Points, in no order, along strands that fork, close into loops and pass close to each other.
In the rows, zero is written as 128.
Points whose rows are less than 108 apart are linked; no others are.
Q701: [133 128  87  74 129 113 110 148  99 116 107 180 113 109 161  70 124  82
 138  93 113 143  82 142]
Q470: [154 153  73  87 112 143 127 164  47 113  98 170 105 122 158  43 112  83
 126  90 135 153  94 140]
Q376: [118 133 115 136 139 106  97 114 163 138 150 170 135 146 112 101  96 130
 116 131 121 102 123 108]
Q999: [135 110 137  88 117 139 171 112 133 142  45 104 158 116 216 142 148 128
 158 145 162 170 148 121]
Q720: [131 165 100 145 134 141 136 130 104 114 141 128 122 131 113 128 160 104
 140 170 109 118 142 140]
Q379: [154 131 106 152 120 145 138  68 122 151  84 129 146 190 133  94  97 157
 121 146 145 147 109  71]
Q308: [114  69 131  49 119  91 165 163  97 134 118 160 103  98 180 122 115 120
 116  43 113 148 132 169]
Q454: [146 117 155 156 131 155  90 135 116  92 170  88 115 110  87 143 146 159
 133 153 113 140  94 128]
Q234: [137  82 167 141 125 118 149  88 113 166  92  98 134 122 139 144  85 198
 114  85 114 179 137 131]
Q350: [121  69 134  83 124  79 170 146 107 137 106 108  90 120 165 161 146 137
 116  91 145 166 132 129]
Q404: [153 179 136 182 120 208 110 116  99 112 152 151 158 131  75  84 115 135
 114 174 104 113 137 146]
Q675: [144 100 122 126 102 177 131 147  52 104  93 101 106 165 138  87 100 162
 113 101 159 178  65  99]
Q909: [ 94 172 140 149 145 119 111 126 180 147 153 145 122 171 111 154 136  88
 122 162 123  62 160  92]
Q756: [147 131 134  81  93 123 169 131 159 130  70 109 166  84 195 164 147  96
 171 174 181 132 169 136]
Q692: [119 120 155 113 171 104 105 106 148 124 154 138 159  62  59 152  99 152
 167  89  97 138 139 180]
Q526: [113 140 154 151 142 130 109 115 179 150 179 160 162 129 112 121  90 151
 130 126  97  89 136 152]
Q826: [142 157  76 128 148 119  95  86 117 120 109 155 140 119  93  91 141  99
 156 187 128 143  96 100]
Q338: [142  84 187 140 143 105 148  86  93 157  78  84 123  93 113 142 116 189
 165  76 115 210 152 129]
Q967: [113  79 175  91 149 106 107 121 178 121 133 137 164  76 143 163 126 150
 163 131 143 135  90 137]
Q322: [ 93 102 169  90 164  97  88 126 201 108 140 122 165  74  81 176 128 142
 191 146 141 121 107 165]
Q923: [112 116 122 128 115 116 136 187 128  95 159 115  74 168 172 142 153 108
  95 115 132 108 109 104]
Q292: [127 173  90 121 141 121  95 154 126 119 122 183 114 131 113  68 134  70
 129 159  92  98 128 140]
Q830: [123 162 132 159 124 136 141 108 155 145 142 135 117 183 157 133 134 111
 110 147 140  97 148  66]
Q813: [144 138 115  83 150 131 148 136  84 110 119 130 123  64 135 118 163  99
 159 140 105 154 155 167]
Q643: [ 92 164 152 130 147 119  78 160 192 134 154 174 108 157 110 118 129 106
 122 148  93  46 128 126]
Q549: [117 104 114  77 114 100 142 149 113 145 134 178 115 129 163  81  93 126
 103  56 109 123 138 151]
Q798: [ 95 121 121  97 137  85 105 143 208 137 119 140 133 164 161 163 149  77
 136 169 184  86 131  61]
Q109: [129 161 109 158 148 145  85 105 127 125 157 131 156  99  27 113 114 132
 155 164 101 122 122 160]
Q196: [156 161 129 156 142 153 130  91 107 137 156 121 157  88  54 118 104 148
 141 128  96 139 165 175]
Q499: [150 155 100 135 120 146 169 123  75 132 128 109 112 131 116 122 144 127
 122 130 110 139 171 153]
Q903: [148 155 131 188 111 167 131 115 109 143 156 134 141 163  82 104 102 146
  89 143 119 108 155 120]
Q233: [156 149  78 128 125 144 146 149  42 135 135 113 108 116  61  89 126 121
  99 123 103 148 168 168]
Q653: [117 113  91  81 133  92 138  97 156 145  69 150 163 116 152 144 146 105
 162 153 180 144 133 106]
Q214: [ 98 110 127 116 140  80 128 100 213 152 113 141 155 161 141 175 126 133
 135 146 185 109 130  76]
Q670: [112 142 126 142 162 122  71 121 163 102 149 132 142 104  54 139 136 135
 169 178 105 108  86 150]
Q592: [128 132 157 138 100 176 165 153 124  86 127  92 114 138 215 158 178 124
 137 153 147 129 102 106]
Q714: [111 145 164 121 129 127 139  92 199 159 118 153 200  82 148 163  99 146
 157 121 147 104 170 164]
Q723: [155 162  72 121 107 160 146 153  45 118 102 149  97 155 121  48 117  84
  99 119 135 145 138 120]
Q510: [114 113 105  65 137 104 140 152 118 111 115 151 116 100 167 121 153  93
 140 121 129 143 122 154]
Q339: [146 129 107  74 113 138 134 137 137  99  81 125 163  89 191 132 180  73
 185 190 178 137 132 124]
Q571: [122  75 188 103 140  90 162 113 119 140  79 101 130  71 135 165 138 167
 165  89 151 192 155 143]
Q369: [139 114 144 171 104 165 114 176  94  93 178  84  85 137 108 141 150 138
  97 143 101 119 110 132]
Q393: [145 121  63 146 146  89 118 134  67 118 140  58  83 134  43 153 162 116
 117 134 139 146 127 121]
Q88: [129 169 131 198 112 146 144 103 137 152 157 105 126 175 111 156 141 136
 101 143 123  95 157 106]
Q804: [128  88 192 119 138 102 133 126 144 117 121  81 140  69 114 183 163 164
 171 106 161 171 136 127]
Q553: [118  84 144 129 116 124 131 153 127  99 155  97  85 140 162 156 140 155
 102 106 138 135  91 113]
Q831: [119 128 150 149 137 129 130  61 201 157 121 156 192 121 156 155  96 173
 151 133 143 113 124 114]
Q174: [113  70 123  92 148  76 104 138 114 108 144 124  99 104 100 147 133 141
 130 112 127 159  88 127]
Q147: [131 101 188 143 156 129 103 129 144  96 166  85 129  80  98 187 147 172
 160 134 123 142 111 139]
Q722: [124 124  97  96 135 122 115 118 149 111 101 142 144 119 172 124 172  88
 162 172 168 132 104  95]
Q341: [144  71 125 100 108 122 155 128  65 123  78 100  99 162 160 111  95 153
 111  77 137 187  82  98]
Q28: [145 126  64 146 144  95 120  89  88 146 121  89 121 138  21 134 120 130
 122 120 144 152 133 117]
Q178: [142 152 114 173 131 185  79 144  92  98 141 135 136 135  52  74 129 121
 109 176 118 134  91 132]
Q733: [158 158  99 107 125 172 159 137  61  86 104 129 112  97 163  91 175  89
 160 158 114 153 126 151]
Q120: [143 133 151 168  90 174 152 142 123 130 149 119 102 189 166 118 101 150
  75  98 125 102 134 100]
Q716: [119 144  94 163 151 118 102  87 149 110 130 129 138 136  94 131 154 122
 160 201 146 124  95  87]
Q962: [117 137 131 120 133 103 166 139 115 156 138 123 128  94 128 152 110 143
 110  68 108 129 198 189]
Q858: [117 104 197 106 125 122 135 114 189 146 109 133 176  64 171 172 117 158
 155 114 149 132 147 153]
Q693: [144 123 103 122 124 121 110  87 147 136 108 160 130 159 149  93 112 122
 123 126 150 125  93  74]
Q751: [143 103 113  95 108 135 156 117  83 144  76 131 122 164 199  83  94 132
 131  82 131 163  95 114]
Q827: [148 153 138 115 113 188 152 158  88  73 128 111 107 107 199 125 187  98
 152 162 126 141 112 135]
Q637: [141 174 141 156 114 187  97 139 120 120 150 180 151 135 114  60 106 101
 113 144 100  95 121 152]
Q464: [142 170 127 140 139 137 151 115 100 152 150 116 139  81  74 127 110 138
 129  87  84 131 209 203]
Q484: [ 99 140 119 156 136  91 132  98 191 152 133 100 145 162  97 197 140 120
 130 135 178 106 155  84]
Q108: [159 129 101 145 129 155 102 131  62 111 142 115 113 108  53  87 124 129
 113 151 118 161 125 141]
Q243: [ 80 105 136 110 136  79 130 216 153 116 164 100  82 157 149 171 164 106
  91 115 128  89 136 142]
Q26: [124 186 109 148 121 146 116 150 111 118 138 149 100 164 125  97 158  72
 114 164 102  93 143 113]
Q74: [144 127 151 158 104 194 104 149 113 106 151 158 136 134 132  81  97 140
 102 123 124 119  96 130]
Q170: [134 164 104  95 143 122  45 180 150 124 104 207 104 131 120  51 117  72
 129 124  98  97  84 142]
Q40: [117 138 161 161 135 149  82 101 193 112 160 148 165 128 136 133 125 144
 158 186 121  97  76 106]
Q156: [125 108 157 147 124 143  89  78 197 135 147 164 162 147 163 117  97 162
 132 135 139 103  83  86]
Q808: [134 132 154 195  95 157 160 102 143 165 121  94 126 185 168 138  99 188
  89 114 117 127 145 103]
Q286: [141 135 157 147 107 182 113 132 130  90 151 133 129 128 179 110 133 130
 137 139 118 117  79 125]
Q828: [100 137 132 119 124  99 174 144 152 167 137 153 136 124 166 138 115 128
  94  83 119  97 198 165]
Q709: [162 108  99 151 111 164 127 118  66 115 104  85 105 162  93 108 129 155
 101 138 146 174  94  87]
Q887: [111 163 105 170 152 111 106  80 179 135 143 120 155 155  63 175 141 118
 149 161 141 107 133 102]
Q546: [139 104 162 128 121 166 127 153 113  77 156  96 108 112 180 148 154 146
 136 128 135 145  73 121]
Q203: [133 112 157 152  93 158 148 160 127 151 168 141 116 162 147 104  76 168
  58  61 108 101 148 127]
Q85: [149 139  85 155 123 112 149 168  48 120 149  56  74 140  74 145 174 105
  92 131 114 124 150 145]
Q940: [102 112 154  94 158  95 115  99 201 127 133 135 187  68  80 185 101 136
 177  96 134 133 150 167]
Q562: [118  67 156  67 125  79 178 127 118 153  52 106 121  97 175 162 133 137
 149 101 162 188 155 133]
Q990: [115  97  99  62 114  54 171 120 156 175  49 136 145 121 172 162 129 104
 137 117 193 148 163 114]
Q386: [ 88 134 156 129 128 112 138 177 173 127 161 116 119 143 143 176 154 111
 120 137 132  90 151 145]
Q698: [133 148 112 173 104 139 143 182  82 119 179  84  87 156  95 137 160  95
  80 133 101  94 149 139]
Q920: [110 159 168 165 123 153 143 155 145 119 170 100 137 119 136 180 155 127
 123 140 109 103 160 164]
Q131: [116 144 140 115 139 121  56 166 172 131 132 197 117 129  99  70 106 113
 121 126  82  68 101 155]
Q575: [119 128 140 120 159 123  89  98 158 142 151 180 172  76  94 105  83 144
 153 125  87 113 122 182]
Q551: [126 154 129 157 139 148 142 123 131 113 143  86 141 114 110 175 172 118
 152 172 139 125 141 138]
Q498: [107 143 133 142 118 103 157 148 151 153 151 131 103 171 162 145 112 120
  71  90 115  87 181 111]
Q819: [137 126  75 124 150  96 107  78 114 137 120 143 144 113  55 104 114 134
 143 140 135 160 109 117]
Q332: [141 169  98 140 100 157 146 138  89 132 129 149  98 174 136  78 125  96
  88 118 120 104 157 105]
Q641: [135 108 129  99 120 140 162  97 128 156  63 142 152 147 233 114 121 134
 150 102 134 153 114 116]
Q261: [127 103 152 149 117 122 154  89 148 179  90 122 144 162 179 124  74 185
  97  89 117 143 134 115]
Q984: [131 119 133 116 102 142 145 158 116 152 147 177 125 145 165  70  57 138
  69  46 107 100 157 144]
Q805: [101 131 128 122 145  89 125 115 187 172 154 174 125 165 137 130  83 131
  88  95 122  86 167 104]
Q31: [117 157 148 173 130 155  70 140 157 100 159 143 138 128  87 115 137 131
 144 187  97  88  75 136]
Q928: [152 119 128 160 112 158 147  97 100 125  88  80 123 175 158 129 123 167
 124 148 137 172  96  80]
Q534: [103  86 110  86 143  71 142 171 113 110 138  97  85 124 118 169 164 114
 119 113 149 151 124 133]
Q354: [138  95  83 102 139  73 153 139  66 134 122  75  80 125  82 171 167 120
 118 107 137 163 132 123]

A piece is two or more points that can be reached from each other along the links. Count, over all rows, the pieces, the separate loops (a circle has one, a figure eight two, a Y none), the forks (points with three links) and the tips (points with one).
pieces -> 3
loops -> 5
forks -> 8
tips -> 4

How many points has the smallest loop of links through each point below? Write none if it is on no loop.
Q243 -> 16
Q733 -> 18
Q454 -> 12
Q40 -> 21
Q404 -> 15

Name the points in between on the shortest way along the links from the first point to the second, in order.
Q286, Q723 -> Q546, Q592, Q827, Q733, Q813, Q510, Q701, Q470
Q675, Q156 -> Q709, Q928, Q379, Q693, Q376, Q526, Q575, Q692, Q940, Q322, Q967, Q858, Q714, Q831
Q716, Q308 -> Q826, Q819, Q28, Q393, Q354, Q534, Q350, Q562, Q571, Q338, Q234, Q261, Q808, Q120, Q203, Q984, Q549
Q709, Q464 -> Q928, Q379, Q693, Q376, Q805, Q498, Q828, Q962
Q643, Q510 -> Q131, Q170, Q292, Q26, Q332, Q723, Q470, Q701
Q990, Q498 -> Q653, Q722, Q339, Q756, Q999, Q641, Q751, Q341, Q675, Q709, Q928, Q379, Q693, Q376, Q805
